Each row is a point on a tangle of strands that fork, close into loops and nearly touch. The rows are in no order.
In the rows, zero is written as 128.
Points whose rows are less than 50 apart are linked; no others are.
<600>: [121 129 123 116 155 129  74 129 136]
<498>: [135 151 105  93 132 155 153  78  89]
<375>: [151 154 153 127 150 138 135 152 153]
<221>: [136 142 118  89 132 165  73 140 114]
<228>: [149 101 132 179 157  74 155 197 148]
<197>: [173 145 155 146 107 146 127 150 161]
<490>: [ 81 107 132 107  67 120 110 138  99]
<325>: [142 147 137 103 142 139 119 109 142]
<652>: [162 133 156 161 137 112 139 179 164]
<310>: [140 147  98 116 117 154 159  71  68]
<246>: [144  89  99 200 181 138 117 174 147]
<405>: [186 152 143 151 104 166 172 134 137]
<485>: [152 117 153 164 145  87 145 192 158]
<609>: [153 160 134 108 133 166 129 115 128]
<424>: [156 164 160 128 150 135 196 127 153]
<697>: [ 48 115 131 102 112 102 114 141 101]
<9>: [171 138 145 139  98 152 100 136 154]
<334>: [ 93 137  94  90 104 153 152 112  47]
<315>: [ 95 135 126  71 130 121 144  88 112]
<332>: [138  85  92 195 170 138  97 138 149]
<328>: [ 59 119 125  93 141  86 125 100 117]
<561>: [ 82 137 109  66 114 145 131 121  68]
<174>: [170 166 159 131 139 136 220 143 132]
<281>: [131 142 124 101 146 146  76 133 125]
<623>: [149 147 155 126 126 124 145  91 170]
<25>: [ 43 102 118 125 124  91  99 141 100]
<121>: [144 100 111 202 183 120 128 181 146]
<153>: [116 147 118  83 135 143 151  72 100]
<207>: [107  72 100 166 120  87  92  98 142]
<95>: [137 120 118 104  63 149 106 117 101]
<433>: [149 162 145 110 170 149 132 198 127]
<160>: [152 173 137  99 170 175 140 150 116]
<527>: [117  76  92 175 145 111  84 109 136]
<171>: [ 64 128 128  71 140 100 139  88 115]
<455>: [173 149 160 141 110 154 152 137 161]
<291>: [154 158 156 126 142 137 171 101 162]
<230>: [154 109 142 194 145 102 124 153 174]
<714>: [131 124 142 129 125 111 123  86 164]
<180>: [152 124 117 107  66 157  88 125 114]
<233>: [184 160 144 145 120 142 218 152 121]
<446>: [ 68 100 136 124  70 103 107 147 109]
<204>: [145  96 119 194 174 102 153 191 147]
<210>: [ 63  88 108 129 136  78 101 122 110]
<43>: [ 60 126 123  79 109 128 124 138  80]
<536>: [ 72 106 118 107 135  86 102 105 122]
<456>: [147 129 138 155 143 124  97 137 162]
<241>: [102 117 124 114  63 114 172  83 102]
<699>: [151 170 131 101 159 174 139 126 122]
<593>: [125  91  89 171 161 122  84 119 142]
<18>: [ 96 118 132 103  89 104 132  96 124]
<568>: [150 156 148 119 148 151 118 165 141]
<376>: [ 99  93 110 145 128  85  92  95 146]
<393>: [150 171 141  98 172 166 149 178 115]
<50>: [156 124 149 163 144 117 113 146 171]
<480>: [164 130 131 131  84 156  91 132 138]
<103>: [ 94 114 127  95 101 115 114 105 118]
<531>: [112 115 118 107  56 139 121 124  93]
<32>: [113 113 124 135 132  99 104  86 157]
<554>: [143 126 126 137 147 125  76 137 153]
<219>: [190 163 136 155 118 164 187 132 123]
<195>: [122 140  86 111 111 150 152  87  46]
<49>: [152 102 128 207 159 106 125 136 169]
<237>: [ 95 115 139 106  81 102 161  81 122]

A tip is a point with one link. Name the tips that can be reached along the links from each point below, in the order of the rows.
<180> | <221>, <446>, <49>
<160> | <375>, <325>
<237> | <241>, <103>

A piece is all that can be reached along the links. How many separate loops has the piece of each point below (a circle has one, a figure eight two, a Y none), and how many tips (points with one link)?
<332> | loops 0, tips 3
<375> | loops 0, tips 2
<237> | loops 0, tips 2
<334> | loops 1, tips 0

Name the points in between on the shortest way along the links from the first point to the second, in order.
<310> / <171> | <498> <153> <315>
<281> / <49> | <600> <554> <456> <50> <230>
<9> / <490> | <480> <180> <95> <531>
<699> / <375> | <160> <393> <433> <568>
<376> / <424> | <32> <714> <623> <291>
